Each row is a point on a tangle of strands that fork, close into loops and nearly touch. The rows are in no order.
In the rows, zero is written as 128.
Points whose rows are less than 161 apart are linked; no others are. Some points are linked to none.
z656: [ 52 118 104 114 178 110 149 110 101 121 138 113 128 179 158 129 110 189
 123 136 127  66  83 124  36 112 148 132 128  65 194 121 135 139 125 139
 119 107  85 153 147 115  88  95 135 120 140  84 120 177 138 122 141 122
  65 179 119 107 147 144 139 154 133 138 129 104]
z966: [159 141 128 146  79 142 112 130 148 139 157 113 114 120  74 132 127  66
 123  82  98 131 110 138 189 198 147  73 152 203  94  97  99 107 114 161
 145 108 179  77 162 200 145 124 163 147 174 133 137 148  85  68  86 111
 136 156 182 142 153 107 116 170 161 105 128 122]
z470: [ 80  84 138 142 137 148 167 168 132 159 151 154 134 116 127 149 139 124
 111 142 103 115  70 105 169 148 124 164 155  52 101 201 138 131 208 164
 132 133  46 108  89 104 113 209 127 180 112 189 164 131  95 106  84 108
 169 206 192 117 134 102 173  94 118 139  65 147]
z545: [167 180 157 116 106 142  90 100 117 137 162 133  99 131 106 108 141  89
 122 121 116 139 170 132 122  66 112 123 146 201 158 111 118 121  98  52
 117 166 138 129 153 108 137  92 123  95 123 118  78 123 174 166 170 123
 123  81  99 117 124  77 105 107 152 107 131 132]
z481: [146 153 146 143 104 159 145 140 122 162 153 138 144 121 106 129 141  89
 112 106 120 155 113 116 163 146 127 122 141 136 126 158 133 120 154 119
 121 150 130 106 117 122 124 154  99 156 128 140 131 108 111 129 109 117
 155 124 157 124 109  88 141 110 126 126 111 136]
z11: [126 185 184 159  87 182 142 125 101 190 181 112 158 119  65 164 144  97
  80  57 121 144  79 146 114 173 148  94 143 136 142 161 103 125 142 128
  82 171 113  74 152 134  77 129  51  95 178 109  90 140  92 134 107 113
 145 165 192  79 120  56 160 152 156  76  81 153]
z623: [ 93 113  94 106 165 116 128 111 120  87 136 115 125 179 131 118 127 176
 126 141 123  77 105 135  64 125 152 122 130  90 189 117 146 137 121 149
 132  95 120 146 150 137 108  97 161 136 154  83 128 175 149 116 131 130
  64 163 122 148 153 155 116 146 132 144 140  89]
z364: [116 105 130 115 173 108 129 120 166 100 123 155 100 134 144  96 138 156
 142 156 126  94 170  84 159  75 105 214 151  90  78 146 147 158 140 128
 142 141  74 161  74  74 163 181 177 115  87 152 116 120 147 143 142 137
 147 136 110 120 154 137  94  88 103 146  79 131]
z893: [ 70 112 129 136 129 155 161 138 114 154 186 125 141 150  79 155 127 123
 102 115  95 101  44 119 138 158 142 116 155  69 151 172 121 132 172 181
 114 117  70  94 137 133 108 170 130 156 158 132 144 169  95 102  87  91
 119 238 189  98 153  97 171 133 141 127  63 121]
z204: [ 39 123 120 128 161 137 153 114  91 141 153 118 143 173 152 145 101 174
 104 127 110  75  53 129  49 127 141 129 126  52 187 143 116 137 139 155
 108 113  70 137 149 119  81 120 117 120 147  93 127 182 124 115 134 102
  71 202 143  81 146 123 177 155 141 145 118 106]
z604: [139 158 158 144 135 157 161 149 123 145 187 145 127 132  91 117 144  96
 132 112 120 140 115 111 140  98 127 168 158  95 146 181 137 133 186  96
  97 172  81 125  88  76 130 183  91 127 116 161 108 112 115 152 123 127
 151 146 163 106 102  77 150  68 128 130  56 126]
z284: [ 84  82  87 126 149  58 132 117 124 117  51 133 120 105 180 127 104 179
 148 164 163 109 165 131 119 136 117 116  99 140 100  75 133 155  90 165
 148 105 139 158 121 147 106  75 143 129  97 124 153 132 143 116 123 133
 102  98  72 155 147 184  90 166  91 122 198 137]
z381: [ 96 153 162 171 105 144 126 116  91 183 140 136 128 127 131 146 129 107
  98 115  91 108 115 121 147 147 108 115 160 169 130 133 112 146 135 138
 123 155  94 112 125 126  98 133 103 105 122 119  94 158 140 117 127  92
 112 127 129  73 124  67 142 170 134  92 118 162]
z672: [135 147 151 165  73 143 122 138 137 164 161 115 126 105  59 151 132  68
 100  64  87 132 103 127 184 207 145  82 165 206  82 117 104 118 134 155
 133 128 158  67 149 184 120 128 132 142 166 130 117 142  80  78  72 108
 153 168 182 113 150  76 116 173 156  82 102 167]
z731: [179  70  94 108 141  78 130 176 163  56  71 130 136 116 146 110 129 171
 165 161 196 174 155 151 137 115 155 144  69  76  77 128 179 104 117 126
 139 104 180 149  81 106 159 137 133 137 103 153 179  77 113 134 119 174
 156  91 108 201 106 223 112 116  99 153 144 127]
z75: [104  93  95 143 134 147 154 128 116 132  62  96 166 121 152 167 112 152
 119 114 153 142  46 160  73 202 149  73  76  99 142 115 116 116 135 193
 144  87 172 123 170 202 112 101 120 154 159  95 173 128  81  92 118 162
 144 168 151 159 113 178 156 189 152 136 197  89]
z758: [166  75  83 114 121 136 121 155 163  68 110  94 144 149 107 124 139 137
 160 145 143 144  89 170 133 199 162  95  89 103 135  96 143 100 150 171
 164  63 185 108 139 191 167 129 186 156 153 116 170 127  94  95  96 150
 129 161 166 202 123 186 137 138 156 154 150  80]
z162: [133 163 136 115 139 151 132 120 114 132 163 128 132 152 120 115 134 126
 134 117 126 130 114 113 101 100 126 137 133 109 172 150 124 128 125 106
 109 134 116 135 126 100 120 131 109 126 134 114 108 131 145 147 150 129
 116 127 134 114 122 101 135 102 133 137 113 112]
z442: [ 93 106  89 112 152  59 129 106 127 116  72 127 107 112 162 124 121 178
 158 146 175 108 184 129 100  86 105 121 108 155 114  80 126 141  65 124
 119 122 137 177 130 119 109  63 121  96 103 132 119 116 151 146 157 148
 103  91  52 138 146 178  75 145 103 118 173 138]
z996: [126  94  85 133 115  88 102 125 137  76  86 115 117 141 151 108 117 146
 140 165 121 104 154 156 143 172 151  93 111 162 110  65 129 143 113 170
 180  86 178 117 148 182 143  94 193 147 145 113 153 160 144  96 105 125
  92 119 115 175 151 176 106 168 118 139 195  97]
z630: [174 147 134 130 105 139 134 141 129 149 101 129 151  98 155 134 115 102
 126 115 155 183 134 130 152 142 115 109  93 137 106 131 128 113 120 104
 131 136 181 122 135 141 143 124  94 156 118 132 154  79 112 140 125 139
 162  74 123 137  90 130 145 122 112 140 169 141]
z159: [138 160 140 125 126 168 159 139 119 147 185 135 146 135  84 127 146 105
 128 105 130 151  89 118 128 123 141 140 139  83 165 176 129 117 162 120
  90 148 106 115 122 106 119 165  86 141 144 140 123 121 109 140 117 124
 137 158 173 122 111  87 159  88 135 139  85 116]
z319: [182 122 125 129  83 115  79 137 152  97 139 133 107 128 115 103 128  85
 129 135 105 142 178 142 198 129 132 112 143 194  99  96 130 136 115 115
 162 120 176 110 139 155 175 125 184 143 138 132 145 138 150 120 115 106
 118 101 125 162 145 120 109 111 127 141 149 111]
z651: [128 131 119 130 152 133 166 146 123 165  82 149 157  82 184 141 107 139
 129 135 167 170 132 100 127 121 111 163  99  79  92 158 129 125 141 110
 117 151 132 150  99 100 108 156  73 139 104 157 140  66 110 139 139 152
 181  95 117 107  92 153 154 110  91 155 139 159]
z745: [105 171 179 161 130 131 128 103 108 191 132 136 109 103 152 143 127 109
 128 129 108 135 167 119 113  86  70 159 152 172 127 122 110 142 138  75
 116 198  76 144 110  81 116 130  81  44  82 157  57 102 141 176 173 116
 147  87  87  39  89  88 126 127 129  96 102 180]
z292: [187 164 151 125 110 133  99 126 134 116 165 142 101 125  96  95 140  83
 134 125 113 148 177 119 160  78 113 143 155 179 121 126 135 128 130  69
 125 163 146 134 121 113 170 128 139 119 117 139 109 108 162 159 146 125
 135  84 110 134 125  86 100  84 138 129 115 128]
z864: [163 149 112  79 134 174 135 132 129 108 175 114 163 152  72 151 157 131
 137  99 149 152  75 156  48 127 160 109 106  71 221 157 132  89 126 111
  84  94 150 123 162 138 116 124  95 141 179  91 134 127 116 131 128 146
 107 161 171 161  98 129 156  97 164 137 122  84]
z557: [208 151 133 104 114 129 127 153 140 111 111 128 151  99 139 121 122 108
 143 119 171 199 162 142 127 109 122 112  79 132 114 138 141  98 113  70
 110 135 200 131 128 116 162 121  97 143 120 142 144  62 128 155 135 159
 162  53 116 150  83 150 131  87 116 145 145 136]
z370: [181 130 141 128 100 115  83 136 154  95 150 149  93 126 104  92 139  85
 129 132  97 138 193 120 196  93 121 147 163 189  91 116 143 144 133  94
 151 150 148 131 115 127 183 135 179 136 115 141 136 131 163 143 132 111
 124 101 114 152 150  96  94  88 130 141 122 126]
z547: [ 87  58  96 127 143 113 137 151 147 118  64 125 135 119 177 132 106 158
 129 166 131 124 100 118 156 188 138 139 105  82  90 122 149 135 145 195
 185  92 121 123 115 160 129 150 168 181 113 136 195 127 107  93  88 130
 151 148 137 176 141 186 139 147 112 150 171 125]
z826: [ 67 137 141 132 167  98 142  93 130 148 124 130 101 135 171 127 115 166
 151 150 122  75 160  88 111  84  88 186 156 123 122 117 107 152 120 130
 130 139  42 162 104  78 121 133 133  58  80 141  79 134 146 159 166 121
 122 130  79  66 133 137 112 120 112 128  93 158]
z536: [ 72 128 111 113 172  83 141  92 136 122 118 116 100 141 158 115 125 186
 156 152 147  79 172  99  86  65 105 172 139 124 135 109 113 144  86 120
 115 130  65 183 117  72 118  98 131  60  95 131  87 130 145 167 180 139
 117 132  60  95 145 169  87 119 109 127 111 139]
z263: [136 154 148 159  82 136  92 117 115 142 168 143  88 135  88 119 132  75
  98 114  68 106 153 130 170 124 123 108 188 230 125 106 118 146 117 120
 139 149 136 100 143 139 124 108 154 118 144 120  93 174 160 112 124  84
 102 132 123 105 150  60 110 148 152  93 122 140]
z694: [108 154 153 150  97 176 149 124 106 185 166 106 156 120  65 172 133  99
  87  63 116 133  52 129 137 198 149  93 137 127 129 155  98 117 147 169
  94 137 120  78 162 168  89 140  88 121 180 112 118 149  73  96  93 117
 146 194 200  94 149  85 153 169 158  96  82 142]
z661: [142 145 166 174  80 127 109 132 118 173 131 153 103  96 118 125 129  68
  99 118  79 155 164 125 178 119  99 129 174 216  96 121 144 146 147  85
 135 185 127 110 105 113 136 119 108 112 102 150  91 110 137 138 120  88
 149  89 116  86 105  54 112 132 124  91 122 185]
z788: [162 146 113  92 127 166 121 119 132 103 166  99 157 161  73 142 156 128
 130 101 135 130  82 172  51 151 161  79 115 120 208 126 112  90 106 130
 102  90 175 112 178 168 116 107 124 139 202  86 131 149 118 110 126 142
  94 155 171 162 123 135 142 134 168 124 141  69]
z359: [160 142 149 158  85 131 117 145 130 155 133 151 121 111 123 119 130  74
 110 118  98 152 150 123 195 137 118 127 163 184  93 128 137 134 140 107
 144 155 145 110 112 131 147 137 125 148 116 149 135 108 124 123 105 103
 151 100 131 124 112  79 120 117 117 120 125 153]
z494: [141 160 134 106 159 121 137 110 132 130 128 125 112 120 137 112 139 137
 145 131 148 136 181 104 101  53 102 162 128 143 129 127 116 126  99  73
 105 160 112 168 120  72 149 115 108  75  98 143  86  88 153 182 186 159
 152  87  69 102 120 144 100  90 120 129 104 145]
z322: [135 166 130 123 148 162 166 140 108 163 115 135 166  96 157 149 126 122
 118 107 168 179 106 122  92 109 124 147  92  67 141 178 122 113 143  90
  93 155 139 146 120 100  94 146  41 131 123 146 122  81 109 153 148 154
 166 112 146 104  83 129 174 101 119 149 131 138]
z553: [157 184 180 154 113 151 136 125 108 179 154 145 116 104 115 126 136  86
 113 113 116 170 158 127 129  93  95 144 147 170 129 148 132 129 144  51
 103 208 117 133 110  85 126 128  69  82 100 153  67  80 130 172 154 125
 161  73 119  72  85  64 128 104 135  97 100 162]
z685: [125 105 124 146 104 109 144 139 125 163  38 137 145  65 209 143  88 117
 122 146 156 170 150 131 160 172 106 103  79 143  65  95 116 129 111 147
 150 122 175 121 139 162 131 107 101 162  92 125 188  85 102 124 113 131
 166  69  98 132  95 165 145 168  99 129 204 163]
z440: [141 103 118 110 165  94 125 130 171 102  95 156 105 111 152  93 132 159
 142 151 149 122 189  94 166  75 109 205 136 104  56 134 148 148 119 118
 138 144 111 166  69  75 173 167 163 115  85 162 133  85 135 145 140 151
 163 104  95 133 147 164  85  86  89 147 100 141]
z797: [172 122 127 104 151 108 127 142 159  99 108 151 123 106 140  98 127 135
 144 136 155 157 179 110 158  82 121 181 117 112  77 140 147 127 126  92
 129 148 146 160  84  84 175 155 135 129  98 161 137  68 136 151 138 161
 165  81 107 140 125 161  99  74  98 150 112 139]
z358: [ 95 157 175 171 121 135 123 112  94 185 143 139 110 124 143 138 129 110
 120 126  92 116 142 119 132 107  90 138 162 168 135 127 120 146 146 106
 119 179  71 129 110  98  99 135  96  70  95 135  68 139 144 149 154 102
 125 106 113  55 109  67 134 143 131  94 104 171]
z163: [ 33  96 126 139 180  95 146 111 115 156 100 139 119 117 198 142  94 188
 127 172 118  67 115  89 123 130  98 180 150  80 113 131 117 162 141 177
 143 114  39 152  93 107  91 150 140 113  83 140 123 156 138 111 131 102
 109 153 106  90 146 142 143 151  92 144 115 159]
z735: [170 179 143 111 119 186 147 134 116 161 149 127 175 116 105 148 145 101
 118  86 163 186  93 138  85 122 139 109  97  93 169 176 119 100 130  89
  78 146 153 119 146 122 104 133  48 137 155 123 123  89 107 155 138 151
 157 117 169 126  84 104 170 100 146 131 132 114]
z880: [204 156 135 130  71 153  99 134 153 121 178 116 120 125  65 124 138  62
 121  85 111 155 131 152 176 171 147  69 144 205 119  96 104 102 104 122
 133 115 199  83 165 185 153 117 141 136 174 133 127 136 106  96  98 115
 131 128 174 155 131 102 120 138 155 112 135 104]
z693: [151 139 122  84 168 133 117 125 147  70 177 134 114 166  99  93 150 155
 159 130 128 114 145 115  88  58 146 173 131  65 175 152 148 122 131  87
 102 118  97 159 107  81 152 142 139 118 129 115 107 136 151 159 155 154
 116 145 125 146 144 138 108  66 144 148  74  94]
z139: [121 132 111 132 125 174 145 111 118 139  98  95 171 136 115 168 128 130
 109  82 146 141  44 164  63 193 150  68  91 117 161 122  99 102 115 171
 110  96 174 114 184 199 105 101 107 138 187  88 158 132  74  94 127 151
 128 169 174 143 122 148 162 188 167 118 183  77]
z830: [106 116 104 135 119 114  99 106 130  99 121 125 108 150 133 113 115 122
 120 150  84  80 148 137 146 156 139  94 148 185 130  80 112 148 109 167
 170  93 157 119 162 178 133 106 198 144 159 111 132 181 153  87 113 105
  72 136 121 141 173 137 112 167 130 126 177  88]
z770: [106 155 136 101 153 109 121  87 131 114 143 118  93 148 136 106 137 154
 155 138 131  96 182 107  87  49 109 160 135 154 156 109 114 124  85  84
 108 143  92 166 140  79 138  94 132  65 109 126  75 130 160 181 192 143
 114 103  65 106 141 139  86 105 135 123 108 136]
z37: [148 172 162 148 136 149 149 134 115 162 158 144 125 122 117 117 137 102
 130 121 118 148 143 110 133  90 109 167 157 129 135 159 129 130 163  74
 106 187  97 134  95  73 132 158  90 102  99 159  87  91 129 160 151 131
 155 104 127  85  97  82 138  82 126 122  82 148]
z239: [117 150 125 147  98 140 103 107 119 128 157 130 109 148 104 120 127  96
 104 122  75  85 132 133 153 149 133  92 167 204 135 100 105 139 104 153
 149 118 148 103 162 164 121 110 166 133 167 114 110 181 147  89 113  97
  86 141 134 117 166  95 117 173 146 107 147 109]
z122: [136 129 127 108 164 121 116 120 152  88 153 140 105 152 116  93 139 149
 148 142 126 109 159  99 135  72 124 185 141  94 131 147 149 142 132 108
 126 135  96 158  97  83 157 156 160 126 111 131 109 129 151 154 150 139
 122 132 112 135 150 130 100  82 125 146  85 111]
z477: [159  78  86 125 117  59  93 145 137  54  75 116 115 132 147 109 126 162
 158 169 163 132 177 171 133 131 156  97  83 149 103  69 149 130 100 133
 157  92 188 138 134 156 151  80 175 127 130 119 157 136 149 125 121 146
  97  89  89 197 136 198  96 152 106 142 185 113]
z390: [227 136 135  90 108 130  90 148 163  65 156 131 129 129  87  95 151 111
 156 132 142 167 171 146 150 101 148 129 116 141 133 130 149 107 129  83
 123 117 177 127 123 135 189 142 148 145 141 131 140 108 152 149 135 141
 127  87 132 178 124 134 112  63 134 153 116 100]
z400: [171 114 104 102 121 145 123 144 150  87 127 111 151 146 107 126 139 127
 148 124 147 158 107 147 123 157 152 111 100 105 151 126 143 105 130 140
 136  88 172 118 138 157 150 134 143 162 151 114 156 120 121 118 110 144
 126 133 152 179 113 155 135 107 138 148 146  95]
z533: [ 82  64 126 133 138 146 160 166 149 152 111 147 132 113 154 145 127 128
 116 152 110 115  82 102 183 177 124 158 145  62  86 184 143 129 192 180
 159 115  66 110  92 131 123 200 152 196 101 177 185 122  93  93  76 116
 177 188 175 143 145 122 168 113 115 146 102 144]
z485: [136 168 145 126 161 132 156 121 125 148 136 137 120 122 142 116 128 129
 141 137 137 132 166  99 114  64  98 187 142 117 121 148 119 133 141  79
 110 174  85 160  94  55 138 151 102  73  92 156  81  85 138 175 173 153
 169 104  94  76 108 128 121  79 112 139  79 147]
z347: [ 33 100 149 169 157 109 139 113 102 170 130 132 122 124 183 155  98 163
 113 163  87  56  95 101 135 141  98 148 169  98 122 148 114 160 168 183
 140 121  24 127  96 116  87 168 141 114  92 136 123 182 137 103 122  77
 105 166 133  62 143 110 166 166 107 127  91 166]
z9: [182  87 115 106 134  97 117 169 167  71  88 143 128 112 148  94 129 144
 157 153 168 168 173 131 170 119 139 157  90  93  67 132 166 121 126 117
 145 120 168 141  85 110 179 158 151 150 102 155 179  77 118 137 118 154
 162  81 117 178 119 185 109  84  95 156 135 133]
z313: [178  95 103 110 112  55  95 144 138  71  78 122 113 109 145 111 120 149
 158 158 175 156 195 162 137  96 135 102  80 167  97  79 144 124  81 102
 132 109 197 148 131 137 160  82 156 117 116 133 143 108 159 141 141 146
 112  62  74 183 129 189  92 132 103 133 175 129]
z198: [105  83  86 106 166 109 136 136 132  67 115 114 136 168 121 135 135 177
 131 147 146 101  89 144  75 143 159 118 104  60 170 120 168 125 138 167
 151  83 140 147 139 146 108 110 161 155 151 100 155 159 128 108 108 154
  85 172 129 181 131 190 120 148 137 152 150  92]
z206: [ 91 109 137 143 119 154 164 159 120 164 178 128 138 124  70 161 146 105
 111 108 102 119  60 114 169 170 144 125 158  90 121 181 130 131 195 172
 110 128  69  83 117 128 110 186 122 167 143 159 151 138  86 100  72 102
 159 223 199 108 144  85 161 112 137 120  47 149]
z920: [108 150 128 119 142 129 114 103 109 134 138 127 118 148 140 116 126 141
 127 130 124 102 140 119 109 107 121 128 135 148 159 116 116 138 106 120
 127 129 121 138 145 120 117 103 130 119 127 104 104 154 161 138 159 123
  94 107 102 112 139 111 118 134 127 121 143 125]
z612: [ 88 116 125 161 107 137 129 122 117 162 107 131 134 122 145 143 115 105
  99 131  82 101 110 117 176 188 118  99 151 172  99 114 106 137 132 190
 159 111 126 107 142 172 114 139 148 158 138 126 149 155 114  80  94  96
 123 141 135 115 151 110 138 188 124 111 155 139]
z115: [ 82 112 139 138 169 103 133 114 144 134 119 149  97 128 162 115 121 158
 146 161 108  80 162  81 155  92  87 203 172 113  89 139 124 165 148 141
 150 143  44 153  78  79 138 169 169  91  77 156 102 133 142 144 144 115
 138 136 102  89 143 121 110 111  94 132  78 157]
z819: [127 149 123 110 118 185 139 107 117 143 154  98 168 150  84 157 139 120
 104  79 135 133  51 161  62 172 155  76 109 109 190 138  94  97 107 156
  86 108 153 110 186 170  97 109 102 130 198  90 137 146  91 104 125 133
 108 178 184 126 130 122 159 159 170 116 145  80]
z959: [173 126 109  92 131 147 135 149 137  95 124 106 170 132 108 144 149 138
 152 111 171 174  91 159  77 137 152 109  82  80 172 149 150  94 129 115
 115  91 177 127 146 143 129 120  98 157 160 111 149 105 114 132 118 164
 131 130 150 182  89 160 148 105 148 147 151  96]
z859: [126  71  81 131 131 116 142 142 131  91  65  91 145 136 146 136 119 152
 147 148 150 132  81 164 101 200 160  80  82 111 122  87 135 115 139 190
 172  75 181 118 154 199 136 103 162 154 146 103 174 130  95  91 102 159
 133 151 139 188 115 198 135 183 143 146 193  92]
z236: [ 49 123 144 153 152 112 127 106 104 144 164 134 101 170 144 126 109 151
 125 155  76  44 109 103 130 119 104 143 175 119 148 134 125 159 151 164
 136 120  38 121 114 112 111 150 167 113 107 115 107 195 148 116 136  78
  78 168 119  74 157  94 140 152 124 119  81 137]
z595: [ 77 104  96 114 163  66 124  98 136 106  89 129  95 129 156 112 122 188
 153 157 148  81 184 107 115  86 108 156 130 139 112  92 127 150  80 136
 127 122  92 181 117 105 127  93 150  89  92 135 108 131 156 149 159 136
 105 115  65 130 159 177  72 132  99 127 138 136]
z3: [118 140 149 165  84 158 147 139 117 189 143 113 147 108  85 161 133  83
  92  74 100 139  78 123 174 203 137  95 150 163 101 146 109 120 152 168
 120 135 125  80 140 170 107 145 103 145 154 128 130 133  82  87  81 112
 162 170 181 107 140  85 142 169 144  96  99 159]
z707: [109 113 110 127 156 109 144 133 121 145  69 138 145  96 180 135 105 155
 137 143 165 150 134 108 127 134 118 146  98  97 104 127 138 131 117 137
 137 126 137 151 111 119 111 126 103 145 103 136 151  98 123 129 131 146
 150  98  99 135 113 167 132 137  95 145 163 147]
z52: [ 66 136 142 147 136 110 111  91 105 135 153 140  86 162 141 119 119 132
 128 148  78  50 151 109 136 103  99 143 176 172 146 109 112 161 127 144
 142 132  61 129 134 118 122 118 168  91 106 108  87 188 169 130 151  86
  77 136  97  86 159  93 111 150 132 109 109 136]
z581: [198 173 135  94 128 156 131 139 127 126 139 124 157 115 114 130 145 116
 145 104 169 189 133 141  88  96 134 112  93 117 156 158 135  96 115  65
  91 133 184 136 135 114 137 122  74 135 139 127 125  81 135 155 147 162
 150  76 129 143  85 128 142  86 136 137 137 119]
z65: [107 144 170 192  73 141 108 122 101 190 128 144 120  99 117 148 130  84
  85 106  73 132 140 137 160 151 107 102 169 214 101 120 122 154 138 120
 125 174 113  94 122 131  97 118  96 104 122 130  79 147 131 112 110  78
 131 110 128  64 118  52 130 179 137  65 124 191]
z446: [126  90 114 135 134  94 154 151 134 149  40 137 148  67 207 132  92 142
 141 150 177 177 145 118 151 153 115 136  79 102  64 114 136 126 116 138
 143 125 162 137 109 131 123 127  95 160  91 151 191  66 106 128 118 149
 182  77 100 145  99 187 135 143  83 144 180 168]
z202: [201 156 134 113  88 146  87 123 142 103 168 125 122 138  86 108 139  84
 128 117 117 145 155 152 149 123 142  93 142 191 150 104 118 118 104  98
 130 123 182 106 158 151 156 111 148 138 163 117 118 146 154 128 133 120
 110 104 135 157 134 104 118 111 147 128 143 101]
z988: [ 90  50 112 119 142 130 148 163 162 134  80 140 130 116 174 135 116 142
 124 165 125 128  89 103 178 190 130 158 125  63  82 156 153 126 165 191
 178 101  96 114 101 144 137 185 168 198 100 162 203 116  96  87  80 126
 177 169 163 167 143 158 154 125 115 150 141 134]
z690: [198 145 125  82 141 137 112 135 149  68 167 133 134 139  87 101 157 138
 161 129 144 150 154 136 103  76 149 150 119 101 167 149 153 105 126  75
 103 117 151 146 113 108 164 136 132 136 140 122 119 112 156 157 148 158
 122 107 127 172 124 134 107  58 140 151  99  96]
z868: [173  81  89 101 145  96 126 169 147  47  95 117 140 137 121 127 144 174
 157 156 184 156 128 153 101 118 160 134  78  63 126 127 180 105 126 132
 137  94 170 152 104 125 138 126 134 146 128 127 162 113 124 130 121 178
 125 124 117 205 109 211 116 116 122 152 141 106]
z145: [ 98 164 147 143 112 192 145  99  97 175 132 110 180 139 117 178 128 128
  74  72 131 129  46 151  76 170 151  88 110 103 167 150  84 113 113 156
  84 136 127 106 177 159  65 107  68 117 181  96 133 153  87 118 133 126
 116 174 177  89 136 102 184 183 156  98 138 103]
z217: [199 120 121  96 120  92  87 141 146  65 118 121 122 121 121  99 140 140
 154 141 157 162 186 150 131  80 139 123  96 151 120 112 150 115 101  81
 126 115 181 149 122 125 176 112 146 126 128 132 130 108 164 152 151 156
 122  67  91 177 130 168  93  88 120 145 143 116]
z603: [196 172 139 100  96 142  81 111 129 119 154 127 116 127 103 118 136  93
 120 117 130 147 166 154 109  90 128  88 127 200 160 104 113 115  85  61
 117 141 185 119 167 134 146  81 132 119 148 108 101 129 174 148 162 133
 108  73 110 140 127 101 113 110 152 117 157 113]
z832: [106 181 174 152 102 179 126 102  89 178 167 120 146 149 105 155 134 111
  81  81 111 111  85 150  94 153 148  93 140 145 169 140  90 124 106 133
  95 153 113  99 164 131  74 110  80  99 168  91  99 171 120 125 136 109
 102 149 161  74 132  68 163 179 157  82 114 128]
z865: [172 119 130 142  86 122 123 148 140 142  76 123 132  89 174 131 100  83
 121 128 139 175 147 145 179 176 114  87  86 159  77  96 117 111 112 127
 155 117 198 100 148 161 162 113 119 162 114 127 178  88  99 122 107 124
 165  70 122 151  91 147 145 144 111 131 191 147]
z916: [110 140 144 142 109 121  88 100 118 125 158 140  77 153 112 105 132  99
 125 142  74  81 168 118 157  93 108 139 181 210 137 101 118 150 121 115
 145 150 103 122 138 124 140 106 172 101 119 119  86 176 182 138 156  92
  92 124  95 111 161  74 101 131 144 109 123 133]
z398: [ 80 151 141 121 144 117 123  82 102 157 124 125 101 141 164 131 127 146
 140 133 130  86 163 119  78  84 103 130 124 166 158  97  94 145  86 100
 115 145  90 151 150 107 104  73 111  74 105 110  79 149 164 161 178 125
  89  99  69  79 136 108 110 145 131 105 145 146]
z203: [ 88  66  90 130 155  82 140 130 128 108  53 124 136 118 178 129 105 177
 137 170 156 118 122 125 127 167 139 126 101  99 103 101 148 144 123 185
 173  96 136 141 117 153 111 113 156 161 114 121 176 133 124 101 106 139
 123 131 105 169 136 196 112 168 102 145 190 127]
z63: [135  73  86 108 157  88 108 146 147  47 108 121 124 161 124 117 139 182
 144 163 148 111 134 145 114 132 158 138 101  74 134 113 178 131 128 158
 160  89 142 150 112 142 135 129 181 152 129 114 156 147 138 116 111 156
  95 146 118 198 144 200  99 129 118 152 140 100]
z815: [ 49 117 130 134 142 149 166 134  97 153 180 118 153 154 119 166 107 152
 100 125 106  95  30 130  87 137 142 132 134  35 172 172 115 128 165 171
 103 119  60 114 145 126  91 159 107 137 152 119 140 177 104 108 110  86
 102 234 178  80 145 116 190 142 139 143  90 112]

A fork is a point with three links, a tip a point with one. Leave the first point through the second and follow the links. Name the first fork or tip that comes.
z163; z347 | z364
z893; z206 | z536
z202; z880 | z819
z390; z217 | z163

A piece is all that can be reached along the links. How many separate loops has the piece of each point below (a circle has one, a figure eight two, a Y none), and how many tips (points with one link)?
z623 | loops 3, tips 1
z446 | loops 1, tips 0
z400 | loops 2, tips 0

Name the points in between on the shortest way along the links from the first point to the second, in order.
z661; z206 | z359 z481 z159 z162 z920 z398 z770 z536 z595 z442 z284 z203 z547 z988 z533 z470
z966; z75 | z672 z3 z694 z11 z832 z145 z819 z139
z204; z364 | z656 z623 z198 z63 z868 z731 z9 z797 z440
z115; z236 | z364 z122 z693 z690 z390 z217 z313 z477 z996 z830 z239 z263 z916 z52
z440; z745 | z364 z115 z826 z536 z770 z494 z485 z37 z553
